Each row is a point on a landscape with many valleys, with its height.
From any point a ball rolls to the lowest of the 2 points nearest to it. It stops when none of these is lower. Distance is the straight distance between rows; heights are no part of it.
Koro: [123,68,108,94,104,114,77,160,97,115,79,123,107,106,92,143,96,87,96,129,111,102,119,121,83,72,81,76,102,110,136,84,93,90,107,91,132,97,94,69,132,38,90,86,111,94,111,104,89,141,110,116,82,85,97]  height 510
muv: [73,130,132,121,82,123,106,89,96,69,59,131,122,86,55,123,88,88,58,64,107,100,85,76,73,146,97,139,80,101,117,91,78,117,107,98,96,104,126,128,88,128,86,80,72,69,117,113,96,85,83,88,130,110,68]  height 416
das: [95,130,117,142,143,126,118,51,80,53,67,79,115,102,127,112,119,113,56,110,72,100,131,60,64,92,93,99,104,82,94,119,116,73,76,78,121,105,74,98,81,130,64,90,106,73,105,80,115,88,78,99,125,106,103]  height 691
Buba: [111,100,101,80,108,108,119,146,105,105,153,99,126,104,143,62,104,110,87,93,100,109,54,86,172,70,124,109,115,102,91,105,114,97,122,105,67,108,118,109,100,99,115,87,101,115,99,84,94,80,115,95,114,74,113]  height 565
kazov: [83,90,90,64,52,113,100,99,138,149,117,108,92,99,87,110,81,35,85,93,125,114,95,128,103,84,112,57,108,83,123,112,87,83,111,150,85,96,104,102,138,102,92,79,104,96,100,121,112,82,69,95,83,71,56]  height 338
miro: [99,131,136,79,118,103,87,65,103,99,85,92,84,95,136,93,102,120,42,135,104,94,129,127,62,102,64,75,102,76,104,95,117,77,64,125,122,118,77,92,127,126,101,102,95,109,108,106,115,131,65,86,89,83,109]  height 285
Vobi: [105,79,97,84,134,82,112,96,80,81,77,73,74,95,71,124,81,112,122,99,101,104,130,78,90,83,71,83,119,110,116,83,115,121,94,100,91,115,120,99,119,48,102,122,102,93,86,69,96,128,104,139,101,129,109]  height 585
koto: [93,127,112,104,166,75,103,48,99,110,86,66,83,88,91,73,66,122,78,120,94,56,128,146,94,140,80,113,88,69,97,74,115,140,63,107,78,82,113,128,112,120,100,112,112,82,68,101,140,120,82,96,108,100,100]  height 292
zotot: [77,109,101,99,105,74,107,87,92,126,115,94,85,94,95,85,64,104,85,81,109,94,81,145,111,113,113,125,97,87,77,73,107,125,105,136,47,109,147,158,104,142,99,125,85,101,80,124,133,101,95,95,115,75,64]  height 358
zam: [97,103,109,109,108,80,124,52,92,62,117,86,79,118,100,110,118,117,143,82,84,93,99,89,98,69,101,94,132,97,54,98,121,85,80,95,92,109,125,152,85,100,109,142,90,109,97,127,117,82,107,86,122,114,88]  height 275
Fafek: [102,96,118,134,84,108,72,117,69,81,41,97,103,126,117,115,139,146,62,122,74,108,114,98,49,94,72,115,83,84,111,103,96,77,74,82,163,93,74,78,85,101,69,98,94,88,114,89,99,134,96,110,93,86,106]  height 626
Tor: [112,97,108,143,91,118,111,105,88,90,111,105,92,131,136,89,164,157,112,116,74,85,77,80,95,67,93,110,114,95,70,117,119,67,101,51,135,84,76,99,68,110,97,115,95,107,122,94,83,93,103,73,95,100,144]  height 362
kov: [87,103,109,100,161,107,97,145,99,124,81,87,134,101,125,107,93,98,72,115,85,111,88,57,91,82,59,130,111,114,86,79,117,102,164,76,118,99,111,85,123,95,90,69,132,109,159,115,68,134,74,76,99,96,88]  height 599
fuvi: [79,109,138,62,77,101,124,47,119,112,109,94,58,81,96,59,114,126,80,125,95,79,75,108,120,96,99,87,106,98,102,93,121,94,81,127,69,103,125,115,115,124,109,120,105,104,83,77,97,102,90,85,110,82,141]  height 427
pugag: [100,92,97,106,29,96,109,105,101,101,62,110,84,127,80,119,142,128,144,107,107,100,96,97,89,82,106,75,91,104,131,124,72,87,74,79,141,93,106,95,91,75,107,114,89,107,95,65,93,79,129,104,76,102,108]  height 23
Leb: [113,105,104,126,96,113,98,124,104,37,91,113,106,89,71,125,96,90,105,104,109,106,74,52,64,117,104,156,94,142,101,96,78,96,136,49,120,74,72,81,90,104,84,66,100,65,135,125,64,96,115,73,118,125,115]  height 545
tukel: [94,118,117,103,147,122,123,84,99,55,86,100,130,102,68,105,104,108,82,72,88,91,103,61,119,109,90,119,89,117,117,123,106,118,97,75,95,66,111,107,71,78,98,61,106,77,101,82,92,73,113,98,127,120,94]  height 518
sisep: [97,74,83,141,51,104,79,109,102,98,92,151,97,102,59,145,89,85,161,93,106,87,101,121,72,98,121,103,101,108,92,98,70,97,101,83,132,97,73,95,92,86,87,114,100,108,92,146,103,99,123,104,76,114,93]  height 289
Valuz: [95,96,82,93,50,84,97,101,89,118,125,114,96,101,105,100,89,113,112,69,101,115,73,125,113,106,123,126,95,110,78,85,83,116,106,119,63,119,134,145,84,124,96,117,86,118,100,116,108,85,103,94,122,86,75]  height 329
zeliz: [98,108,111,144,105,112,85,81,101,84,65,139,117,129,92,130,92,102,76,71,99,82,124,135,74,121,85,101,93,78,93,95,80,77,68,106,129,87,94,113,92,108,95,94,63,85,108,138,148,98,97,83,93,102,55]  height 199
lenas: [93,103,75,118,67,64,99,50,81,113,81,62,84,92,121,87,120,96,102,97,66,112,109,114,104,123,141,93,96,44,94,106,82,106,69,134,92,131,105,126,89,133,93,144,87,111,98,81,149,89,92,119,115,101,93]  height 651
fut: [115,110,58,100,51,117,110,113,123,72,101,111,102,102,104,106,115,52,95,63,108,135,79,92,125,131,141,97,80,84,120,138,64,89,99,111,114,102,83,82,76,110,118,75,69,89,124,86,113,44,111,105,96,120,72]  height 534
tus: [77,78,78,93,17,105,85,113,103,125,77,121,91,86,66,130,62,61,121,83,113,130,98,94,64,116,103,120,92,108,125,84,68,138,127,106,97,124,118,116,125,97,71,89,117,86,115,99,65,100,64,107,113,111,84]  height 262
genon: [81,112,132,110,35,109,110,50,98,112,75,145,93,103,64,101,120,133,102,78,90,85,110,111,67,130,85,104,68,125,109,114,66,115,73,86,111,85,102,123,64,113,92,85,95,97,99,109,72,72,101,76,100,94,91]  height 341
nos: [81,79,78,62,34,100,114,98,126,108,107,107,72,104,75,135,85,35,138,93,129,129,89,103,86,65,115,49,112,100,110,105,85,90,117,132,95,122,119,114,130,88,99,111,86,94,98,112,98,74,88,100,98,103,62]  height 357
Nik: [89,88,65,107,54,98,69,107,100,141,85,99,115,87,79,103,78,72,119,86,96,97,112,117,122,135,130,118,78,79,129,116,70,147,82,118,85,75,101,95,109,85,95,103,137,102,72,83,105,91,99,131,83,100,92]  height 575
tute: [102,98,140,62,85,115,101,121,133,164,139,108,87,97,122,78,87,86,50,118,126,94,86,137,99,85,104,60,108,99,103,91,107,69,117,144,66,101,93,90,133,123,92,79,110,109,107,128,95,106,75,88,99,49,84]  height 306
Deka: [79,119,147,117,122,132,108,140,94,80,66,121,137,82,77,127,81,74,52,93,110,95,68,75,97,113,95,145,99,101,128,75,98,110,149,84,93,89,123,103,120,105,89,78,95,67,134,115,90,91,109,96,124,87,83]  height 445
farup: [125,100,69,86,135,85,104,76,113,68,125,87,87,118,88,107,96,109,142,83,126,104,135,108,107,101,84,67,96,136,94,120,101,94,73,92,100,84,95,93,78,80,134,86,84,111,80,87,108,83,109,85,100,138,104]  height 633
tizuk: [116,103,88,83,99,86,101,78,102,81,153,101,109,98,96,76,102,128,152,104,79,89,96,110,163,98,119,112,105,126,83,113,115,136,87,75,73,77,131,128,72,74,120,107,122,129,71,99,91,96,137,90,105,108,118]  height 450
gom: [135,82,67,117,113,111,107,157,105,82,133,103,84,104,141,114,116,78,127,105,111,118,82,85,93,66,129,91,118,118,74,95,110,73,148,77,118,120,62,70,104,89,101,105,87,103,120,108,87,96,100,102,98,127,121]  height 524
por: [110,87,84,98,56,113,93,133,91,117,119,97,87,92,151,86,122,96,107,116,93,131,76,94,94,81,133,88,106,105,78,94,96,73,124,101,91,140,71,73,104,131,82,122,98,115,108,72,87,103,85,115,112,98,144]  height 492
Zete: [102,107,92,111,181,94,71,142,82,115,82,71,139,103,104,90,68,123,84,82,103,97,130,93,94,126,64,150,88,110,98,91,111,130,99,87,92,71,98,85,96,96,108,79,120,94,103,92,84,130,92,109,89,93,98]  height 712
zif: [102,113,87,115,148,89,73,138,83,127,97,91,124,98,110,98,52,110,95,68,118,101,122,130,98,148,96,148,83,100,92,68,99,132,99,112,62,89,111,112,90,122,103,92,94,99,95,106,107,107,100,103,96,93,78]  height 728
kug: [93,101,94,105,66,68,114,55,95,114,79,83,97,111,110,65,139,101,60,81,87,109,92,108,118,131,117,91,79,43,118,125,86,99,74,139,98,133,120,139,90,149,105,115,49,120,95,89,154,69,79,101,116,94,52]  height 665
dube: [107,96,96,105,66,125,99,139,113,83,60,127,108,114,103,118,115,73,57,78,112,130,81,84,90,126,110,102,87,73,139,123,65,81,105,105,132,109,78,72,107,98,107,70,67,75,138,86,109,65,97,105,88,106,76]  height 551
Mutuz: [115,65,100,131,157,89,98,126,87,54,77,80,115,102,84,143,95,69,139,111,82,95,112,57,101,71,91,108,128,96,94,94,120,100,124,82,125,85,90,85,103,37,93,115,120,78,106,112,99,120,136,124,110,133,91]  height 477
dileb: [80,103,117,116,25,95,91,58,98,132,64,126,94,116,97,92,131,129,85,89,87,95,113,117,70,133,87,104,79,82,113,115,70,94,65,108,124,103,86,118,92,133,108,104,91,120,111,113,105,81,70,84,79,95,88]  height 305
lemi: [96,105,75,59,103,75,103,86,117,124,139,75,95,74,103,47,88,65,90,109,84,73,75,155,149,128,140,83,69,57,114,105,91,130,94,139,56,83,96,108,111,127,110,111,98,91,58,89,146,91,100,101,113,74,80]  height 608
Vipa: [129,79,78,109,98,73,106,116,87,65,103,107,98,125,86,136,104,114,149,68,103,115,96,90,104,79,101,114,119,111,84,95,88,105,97,87,103,114,121,138,84,63,119,120,76,95,110,110,109,81,132,93,117,121,81]  height 337
zuf: [94,102,65,100,41,98,96,79,128,104,107,126,89,107,68,132,99,48,154,82,116,104,101,124,96,95,130,64,97,101,95,121,70,85,87,114,123,90,90,99,103,95,122,108,83,104,89,126,116,68,104,95,69,114,71]  height 327
zenuv: [105,67,94,44,91,85,105,118,96,134,121,105,94,111,78,101,63,118,114,96,142,104,100,106,116,73,80,100,116,124,107,82,101,124,101,101,62,102,161,139,117,57,95,97,102,98,92,87,91,103,110,108,96,75,96]  height 632
Budi: [109,93,74,69,152,61,106,51,107,90,135,62,94,109,106,54,94,142,128,98,87,81,105,96,151,112,93,117,107,103,82,102,120,136,72,95,75,85,139,137,81,87,120,108,114,127,87,90,116,115,111,88,105,116,105]  height 407
Manol: [98,109,113,141,99,108,82,90,78,110,99,106,122,108,114,72,116,150,99,103,71,87,112,103,86,124,116,139,80,112,81,109,93,100,80,66,111,65,56,82,56,132,77,85,129,95,84,109,82,106,116,101,100,84,133]  height 467
Mefe: [96,82,113,79,92,90,99,100,114,127,123,129,88,134,99,93,102,133,80,90,136,91,100,125,92,88,56,87,110,123,94,92,104,69,99,110,90,96,97,120,105,107,125,86,72,111,106,135,97,89,91,67,81,83,97]  height 368
Tuka: [107,92,88,97,178,84,74,121,111,132,117,73,114,128,164,85,95,118,74,135,112,83,117,113,113,93,65,95,124,73,81,92,132,69,103,109,122,93,98,86,114,98,118,94,110,129,136,123,119,146,83,90,72,90,113]  height 621
mepug: [125,63,82,99,127,98,78,160,100,114,107,124,125,123,75,117,106,110,119,95,130,92,109,110,98,89,75,116,94,129,118,102,92,94,108,57,121,65,87,86,93,50,114,74,112,93,115,98,72,113,124,92,68,81,116]  height 475
rogez: [77,132,94,130,60,118,74,114,101,125,72,113,130,83,120,92,80,64,65,78,91,119,96,114,75,155,126,142,73,79,103,96,72,105,107,119,109,97,72,83,103,159,82,85,105,85,114,123,101,94,68,98,87,84,79]  height 255
losu: [84,107,114,122,155,88,84,103,71,117,77,51,121,95,98,86,94,142,94,114,71,83,111,90,111,104,87,139,107,85,97,82,134,130,86,83,89,65,119,100,97,94,87,116,138,96,92,82,103,144,106,128,94,87,122]  height 688
biv: [95,108,84,76,83,97,84,87,129,148,114,103,105,77,88,78,83,47,96,114,96,68,104,150,124,136,124,80,70,63,129,112,74,131,83,138,73,66,80,87,134,98,109,108,124,98,60,92,122,94,79,104,81,79,88]  height 593
tilo: [109,113,114,133,114,117,101,123,96,94,93,125,149,111,97,81,112,104,74,61,92,87,77,108,143,143,137,126,70,77,118,123,83,113,84,93,99,81,97,107,73,120,108,81,74,104,84,100,127,66,131,115,119,86,79]  height 530
Kotu: [93,93,136,102,111,113,113,111,100,117,119,101,107,75,77,97,106,87,128,126,81,71,84,74,136,59,115,96,129,124,102,98,126,114,136,82,83,89,127,88,117,59,95,122,153,103,81,95,74,118,122,111,106,94,148]  height 501
mutal: [95,118,99,122,152,88,73,83,86,103,105,75,103,98,148,107,90,100,91,146,89,93,122,100,77,82,90,98,122,84,65,80,143,83,110,88,126,118,85,101,112,128,81,123,124,130,119,130,109,148,85,112,85,98,133]  height 643
pomuf: [110,103,115,89,144,111,104,120,110,119,148,88,122,76,120,86,101,82,91,109,98,76,84,102,153,78,119,91,118,96,86,101,124,100,118,114,58,79,99,93,113,91,119,96,133,111,88,99,107,99,103,103,103,83,118]  height 540
Fovu: [120,91,90,119,66,90,108,104,86,95,90,101,95,129,121,101,147,118,77,70,82,126,71,98,115,108,114,106,93,65,96,120,78,84,86,120,103,149,119,144,70,123,109,125,39,116,116,87,135,58,104,101,120,104,61]  height 677
Zap: [118,113,75,93,122,93,102,69,109,66,164,104,111,92,90,86,101,80,134,95,86,76,97,142,144,111,135,87,84,109,76,121,98,119,86,101,73,60,88,117,68,100,123,100,100,107,63,115,121,73,121,79,113,103,90]  height 485
Sen: [112,57,89,72,86,90,102,135,83,131,97,89,89,114,124,87,92,146,105,102,114,121,103,91,99,76,80,110,113,112,105,61,103,104,100,87,77,118,119,105,121,80,89,110,91,117,111,71,83,138,93,112,96,80,118]  height 612
figok: [105,118,97,95,152,105,112,104,97,69,77,81,109,71,91,125,66,61,51,79,112,127,119,84,94,125,87,93,101,77,111,91,102,107,112,132,83,121,90,72,101,92,108,75,82,57,110,78,123,101,92,131,111,119,70]  height 590
ruz: [86,97,125,127,91,103,124,36,120,86,121,105,66,109,91,109,122,121,157,122,95,57,112,113,83,76,104,62,128,98,75,92,113,72,69,77,115,86,85,110,92,102,109,131,101,120,81,142,102,98,113,90,87,108,115]  height 193
sulid: [86,117,136,86,104,104,100,56,120,106,116,126,74,95,89,108,91,100,69,114,118,86,113,135,63,83,56,61,108,116,85,92,110,74,91,125,107,103,82,94,124,112,116,89,87,108,101,146,98,112,71,70,80,91,91]  height 335
popod: [96,129,128,91,172,97,87,81,100,106,86,83,105,96,106,91,73,113,49,112,108,79,137,127,89,115,52,87,99,83,109,87,125,108,75,120,93,88,100,92,127,98,113,87,102,97,91,105,128,126,75,98,90,98,88]  height 213
Laso: [98,89,114,104,91,106,82,116,84,85,59,92,91,81,85,133,88,78,102,126,82,104,121,92,70,77,98,79,104,93,123,84,103,103,107,110,123,123,89,64,126,65,75,119,115,97,87,98,103,145,102,148,98,120,106]  height 544
Mav: [91,97,131,137,89,113,84,98,66,80,62,95,104,101,108,107,133,145,84,139,66,115,107,67,45,73,56,126,99,117,89,86,116,90,116,61,142,108,75,91,99,119,63,115,113,92,112,94,64,129,76,92,109,96,128]  height 600
Bub: [80,108,106,88,186,95,105,108,111,101,89,92,122,119,107,102,83,93,57,80,116,103,96,65,104,91,42,108,114,104,94,99,121,92,129,108,103,109,123,104,117,98,114,68,87,106,140,122,107,101,73,78,107,110,69]  height 573
sata: [80,100,145,76,91,99,133,54,120,119,142,97,68,74,97,67,109,101,122,130,96,76,76,85,130,61,106,86,136,120,75,92,140,94,127,108,69,112,132,108,126,99,109,131,130,114,89,112,76,115,96,90,103,85,149]  height 462
bos: [87,138,160,90,106,120,89,103,114,163,120,116,104,70,119,72,79,90,52,124,101,77,100,148,90,116,98,90,92,95,99,82,110,102,115,126,79,93,81,76,133,128,105,90,135,102,94,125,86,116,80,88,91,53,101]  height 268
gupo: [92,100,85,124,60,104,97,109,87,64,114,113,99,72,87,122,96,71,145,88,81,116,71,81,88,93,146,135,101,130,73,82,92,112,145,78,87,122,98,107,85,118,72,125,107,96,94,111,77,100,116,105,137,121,118]  height 594
bozit: [93,90,128,103,48,108,118,119,96,88,71,110,95,108,100,125,147,100,133,131,88,99,73,77,114,52,112,61,123,86,129,116,93,76,102,96,123,106,105,89,111,62,106,135,99,97,99,69,93,78,140,109,101,93,123]  height 91
zul: [129,88,91,130,158,97,103,118,101,65,101,80,99,122,126,123,124,96,126,112,90,86,114,71,117,63,94,70,133,67,90,125,131,68,93,87,131,84,73,75,91,47,117,113,104,93,112,93,119,104,130,119,88,129,107]  height 414
Felu: [96,95,106,138,68,110,73,108,80,79,29,94,114,117,88,126,118,115,80,107,73,113,114,84,80,113,100,109,84,70,131,124,77,92,70,106,158,80,75,59,83,86,68,92,108,67,95,78,121,108,109,133,88,102,82]  height 646
kilod: [90,116,94,70,125,85,116,81,83,100,122,67,71,74,127,78,85,91,74,107,100,127,99,88,97,88,100,101,102,113,66,87,133,104,124,129,51,135,119,116,117,145,87,120,106,100,99,80,103,115,61,107,119,94,115]  height 425
Tono: [95,89,129,129,63,108,130,59,106,83,101,94,77,120,87,92,151,155,163,122,86,77,100,75,92,55,100,94,124,113,91,99,115,80,79,46,131,100,105,109,74,94,97,142,102,122,90,101,77,107,126,90,94,106,135]  height 279
Bar: [81,112,55,108,64,79,105,59,87,97,92,70,94,74,106,97,103,41,98,82,74,137,111,101,104,119,144,89,90,58,100,116,85,105,100,146,101,110,87,93,101,130,92,121,96,86,97,78,129,79,81,122,102,116,81]  height 638
pase: [138,82,103,85,158,102,78,147,125,142,137,98,112,115,126,99,105,100,84,119,122,82,121,104,114,83,78,74,120,113,97,106,117,74,118,102,108,84,83,59,115,61,125,75,132,118,125,117,83,128,79,78,74,93,111]  height 598
Led: [94,78,82,68,149,73,100,97,99,116,104,89,94,110,67,104,61,113,118,85,121,94,118,79,105,89,45,114,116,135,95,82,116,130,112,95,81,96,149,119,115,57,112,94,115,107,102,95,80,124,89,95,97,119,103]  height 617
nopip: [86,65,91,117,53,101,75,109,93,123,85,122,94,99,35,115,87,115,153,104,103,82,119,118,76,101,105,101,94,116,121,92,78,125,84,78,121,99,96,88,91,69,82,124,117,117,64,119,79,122,124,131,59,105,112]  height 240
Zofe: [86,98,108,138,129,86,85,72,72,102,83,71,107,103,124,99,106,144,110,123,65,85,115,92,84,87,97,129,123,82,70,73,129,103,93,73,108,101,112,121,93,119,72,142,125,116,105,113,110,145,103,119,101,95,135]  height 664
buzu: [78,124,129,131,109,114,70,106,86,125,87,111,112,70,87,114,57,103,90,115,88,81,113,124,71,111,86,131,98,112,82,74,113,132,114,97,96,82,93,87,113,109,78,105,141,92,82,131,82,139,94,115,93,89,103]  height 149
benib: [130,72,89,53,126,95,108,124,120,143,150,84,89,99,121,74,82,103,115,115,124,97,113,79,117,69,98,71,120,143,90,90,117,91,129,94,75,111,98,69,119,74,100,78,126,130,108,100,68,127,74,96,89,100,117]  height 576
gega: [90,114,95,116,172,104,115,68,107,63,92,98,113,122,84,113,92,102,87,65,110,96,121,72,86,103,63,106,108,111,89,109,107,91,95,87,112,86,104,112,89,93,108,63,89,88,119,116,115,84,82,70,117,133,79]  height 549
zep: [93,104,126,100,120,114,121,124,86,67,83,101,119,88,100,110,111,97,78,88,79,116,73,55,121,82,100,115,111,108,111,97,105,104,134,91,90,97,115,104,106,86,97,93,105,79,117,76,99,83,114,106,131,104,112]  height 480
vef: [107,84,108,125,120,110,94,137,84,84,77,105,107,102,112,114,116,108,93,125,86,112,88,67,66,75,69,129,104,128,88,82,108,90,144,56,138,92,76,83,110,93,83,85,111,97,135,115,64,122,91,80,100,110,118]  height 574
Lomam: [101,111,111,118,154,91,121,79,90,58,106,81,98,106,130,120,120,66,101,92,79,98,106,76,107,68,105,72,133,61,65,102,135,68,101,114,100,101,87,111,99,89,105,125,96,83,108,111,134,85,115,112,117,113,88]  height 345
puzu: [91,95,94,83,57,103,95,87,80,108,88,81,76,86,130,93,120,104,85,119,82,137,96,81,81,98,97,88,97,89,94,89,101,86,103,125,79,163,107,101,111,143,84,143,87,101,108,51,99,105,61,116,115,93,126]  height 461
Losit: [129,86,85,67,128,87,119,127,95,75,103,110,114,135,100,77,112,127,75,61,131,124,101,85,138,112,74,97,85,116,130,124,99,97,90,95,97,110,121,110,75,76,134,64,49,103,107,66,99,65,128,93,108,110,85]  height 670
Rego: [126,82,86,71,98,97,104,160,87,127,119,90,113,111,153,63,102,132,85,90,109,117,84,93,140,94,112,106,102,88,115,93,95,94,92,105,67,108,96,90,100,91,104,95,94,115,105,54,97,100,115,120,107,76,118]  height 588
Falo: [94,91,102,145,122,105,96,78,91,107,108,89,108,125,120,66,137,165,110,118,71,68,110,82,84,90,91,123,110,98,77,115,116,82,72,41,141,60,69,83,63,111,83,88,131,117,113,108,74,124,100,86,82,86,139]  height 422
Nari: [96,74,78,81,28,100,93,118,97,112,85,125,96,113,94,130,95,94,103,75,118,139,79,92,76,106,90,118,95,104,106,83,68,105,121,106,91,135,127,142,106,114,92,103,69,100,127,99,89,77,75,81,114,97,67]  height 297
dazi: [76,130,143,83,99,109,122,57,100,100,93,132,93,106,76,78,97,134,59,73,105,87,113,104,68,129,50,109,72,131,104,97,100,120,89,96,87,98,111,130,85,121,102,68,93,96,91,109,68,91,74,68,108,99,92]  height 378
bufu: [95,92,67,104,23,110,90,117,106,88,75,109,116,92,76,119,102,66,127,83,99,129,83,80,119,119,143,121,83,99,135,127,61,124,112,98,110,93,109,86,90,84,94,87,113,85,104,78,90,59,123,125,103,120,96]  height 553
luz: [95,102,98,62,90,114,139,109,112,64,127,101,101,98,91,92,104,65,54,67,117,147,51,80,128,95,112,92,98,91,109,114,109,91,129,138,63,147,129,127,99,135,108,86,42,84,103,93,111,59,100,104,144,92,47]  height 699
leve: [67,117,118,111,59,110,91,95,93,136,96,131,83,69,63,107,52,87,98,94,95,94,95,113,74,125,87,122,86,127,92,75,91,152,117,106,79,106,117,105,115,108,78,107,136,80,80,109,57,118,86,109,106,99,112]  height 211
res: [121,102,100,92,113,115,107,134,96,58,62,97,106,90,95,124,94,80,55,89,113,140,106,69,81,125,82,99,95,94,134,104,79,90,107,103,118,118,67,52,102,76,108,61,75,58,131,67,98,93,106,117,103,123,89]  height 570
guze: [107,73,100,90,73,107,95,126,114,114,85,107,84,102,49,116,110,109,164,128,132,75,120,113,87,77,98,58,98,109,147,105,87,93,77,80,131,102,97,73,104,49,105,122,99,124,68,88,84,122,133,126,51,103,115]  height 163
tumu: [123,69,59,78,136,86,111,135,108,97,111,99,117,127,75,106,116,107,158,106,126,100,99,73,122,64,70,91,104,144,105,124,96,105,114,47,129,80,120,94,93,34,128,73,101,104,115,78,62,96,129,72,74,113,112]  height 436
Nelo: [109,100,60,76,100,86,108,106,104,115,124,75,97,86,130,69,91,59,68,88,104,124,90,125,128,120,132,67,85,58,111,119,87,87,94,149,73,112,74,87,103,130,108,89,74,97,92,78,140,81,95,115,101,86,70]  height 623
palif: [102,112,99,95,110,92,92,58,107,102,113,88,81,74,104,83,97,92,112,128,91,74,116,132,86,113,128,64,100,86,96,99,100,91,68,108,103,95,59,74,113,121,100,116,112,113,68,104,114,116,91,108,85,100,132]  height 634
nove: [108,89,87,94,91,97,123,116,89,67,99,92,92,106,113,124,111,76,68,70,107,150,72,77,97,92,96,96,112,64,94,92,100,78,125,131,82,154,109,126,94,117,108,119,45,79,125,91,126,69,100,107,129,109,53]  height 690
sozu: [130,122,62,110,85,97,107,80,103,52,132,96,94,103,106,106,117,79,126,63,82,120,91,118,122,118,155,88,88,102,77,123,78,98,81,107,104,98,90,109,58,110,115,96,72,98,90,96,129,57,129,97,121,125,70]  height 512
dum: [92,144,103,116,128,112,98,92,88,56,94,87,109,61,106,132,80,46,61,92,90,127,102,80,65,115,114,108,102,93,78,90,104,91,126,117,103,120,79,88,108,142,77,97,91,60,120,103,112,105,78,110,121,111,93]  height 609
zere: [104,90,102,46,66,94,109,56,131,132,125,107,53,78,65,68,86,114,134,133,116,69,105,135,126,129,106,81,84,115,121,94,107,140,61,106,74,88,130,111,100,81,119,118,117,114,46,75,78,111,119,109,86,100,138]  height 300
Tar: [124,91,92,82,143,92,97,87,131,100,136,80,79,92,92,84,101,107,137,124,120,67,134,105,115,90,95,58,103,121,102,115,117,86,71,93,103,86,70,64,98,80,129,102,110,130,75,95,91,123,95,98,74,120,135]  height 606
rano: [107,67,113,55,65,104,109,99,125,143,126,117,75,89,62,90,94,128,149,138,141,70,109,114,106,78,98,71,111,125,130,87,102,100,85,76,103,106,119,89,110,58,115,111,109,129,73,94,58,119,126,112,53,81,139]  height 239
vot: [99,87,73,60,23,95,97,91,118,128,125,102,75,88,96,74,99,96,158,110,109,105,94,128,136,108,140,76,94,107,119,108,86,124,82,109,79,112,122,93,97,90,105,114,112,133,67,73,84,94,121,116,95,96,121]  height 346
mido: [72,143,128,130,99,120,71,115,83,127,67,106,123,75,121,110,71,80,63,114,83,92,107,136,84,123,108,119,86,72,93,75,106,107,104,128,98,96,99,90,121,138,77,101,114,90,96,123,121,121,85,111,94,76,89]  height 212
bife: [101,119,94,107,174,70,118,41,97,100,114,63,103,105,114,50,88,137,93,95,84,57,122,119,120,136,100,121,80,86,84,97,116,133,74,83,72,78,119,141,76,132,99,92,105,109,83,100,136,99,89,83,128,104,87]  height 352
Veg: [97,97,89,115,65,104,65,90,108,113,70,140,94,124,97,127,95,99,96,95,103,92,132,144,71,115,81,78,91,85,111,106,76,80,62,118,138,93,74,83,116,90,111,92,87,108,106,124,124,115,86,96,59,103,82]  height 254
teno: [100,136,87,101,130,104,105,63,97,71,119,85,81,67,103,114,96,46,97,104,91,112,122,109,63,90,131,57,104,110,73,99,108,77,105,123,107,113,61,77,112,131,92,112,95,87,86,112,114,109,80,106,97,113,104]  height 628
mes: [123,92,63,73,144,103,108,125,129,96,154,89,98,105,121,96,98,68,127,95,121,111,86,65,120,80,100,85,114,153,65,114,115,86,148,88,98,104,93,72,96,86,122,65,111,117,125,112,74,93,86,71,101,130,108]  height 552
bave: [94,80,89,110,35,109,95,122,89,65,82,116,106,78,47,126,87,72,153,111,98,119,66,68,96,110,143,143,87,136,122,99,66,133,138,74,115,103,113,97,87,81,66,101,112,78,90,93,62,87,144,112,134,117,113]  height 572
bagud: [80,136,126,137,101,110,92,85,66,92,38,77,120,88,115,88,115,121,45,114,71,108,113,78,86,127,105,112,85,67,115,114,97,104,73,115,114,111,83,78,85,126,59,100,108,66,87,58,111,105,93,129,119,95,115]  height 668
fegi: [106,109,114,116,89,121,98,115,98,106,103,129,122,119,115,67,135,130,86,80,89,78,82,117,120,122,120,111,76,93,110,125,83,91,70,81,104,65,66,94,70,111,109,82,98,109,92,92,104,73,122,89,95,77,116]  height 503
lef: [76,132,113,96,141,83,109,97,81,131,94,62,90,83,138,59,67,113,62,115,103,105,95,117,107,118,103,127,90,81,81,71,138,119,116,124,50,125,132,130,114,172,84,122,98,98,96,91,117,112,74,104,112,69,103]  height 393
zumu: [137,102,67,58,100,87,106,111,122,69,146,105,93,132,119,79,113,123,122,88,136,117,97,113,146,95,92,76,91,143,91,130,106,88,91,95,98,90,115,109,65,84,139,66,65,121,90,89,89,57,131,62,95,121,93]  height 653
palu: [104,94,115,93,94,82,116,75,111,109,136,113,93,127,121,61,129,158,75,98,109,81,79,114,113,97,77,108,103,104,78,103,114,73,85,100,88,100,105,143,80,141,120,100,63,130,107,130,107,82,93,58,100,84,100]  height 398
dekif: [116,89,94,118,133,103,89,126,105,44,88,103,109,81,60,152,67,58,121,102,112,102,105,66,71,99,98,123,111,127,106,84,85,100,131,73,117,89,87,76,113,64,94,88,107,70,117,127,84,117,111,100,112,132,97]  height 517
mul: [120,88,95,100,98,93,136,130,103,71,114,113,106,119,91,122,127,95,175,116,115,101,75,71,122,43,102,86,123,123,87,115,106,92,116,57,129,97,116,121,106,41,127,112,94,99,101,108,74,68,146,82,96,119,107]  height 390
Zab: [78,110,110,51,46,107,116,92,106,126,101,110,84,93,99,68,107,91,89,96,104,104,83,106,126,107,114,77,82,101,132,118,90,107,92,132,69,106,122,103,107,104,107,93,105,105,79,59,90,71,97,104,108,89,111]  height 387
tilat: [106,108,97,128,60,130,55,138,111,116,73,141,118,100,122,117,84,73,79,103,102,109,104,127,64,122,101,119,83,89,102,108,76,83,101,105,145,94,48,50,118,108,81,78,118,93,121,133,102,122,88,101,63,87,86]  height 293

Call two points neighbours if one is among the 2 nearest of the other. Go from one point of each pair to the other, from neighbour to neighbour, staying as low as possible. Name the highest point that can't be avoided.
fut, Tar | palif
zeliz, buzu | tilat
guze, buzu | nos
zeliz, ruz | mul

Write out the way that a ball takes from each point below.
mes | gom por puzu kilod lef zotot Valuz Nari tus leve buzu
zenuv | Sen Rego Buba pomuf Kotu sata fuvi Zab vot zere rano guze
gega | tukel zep Deka muv dazi genon dileb Veg zeliz
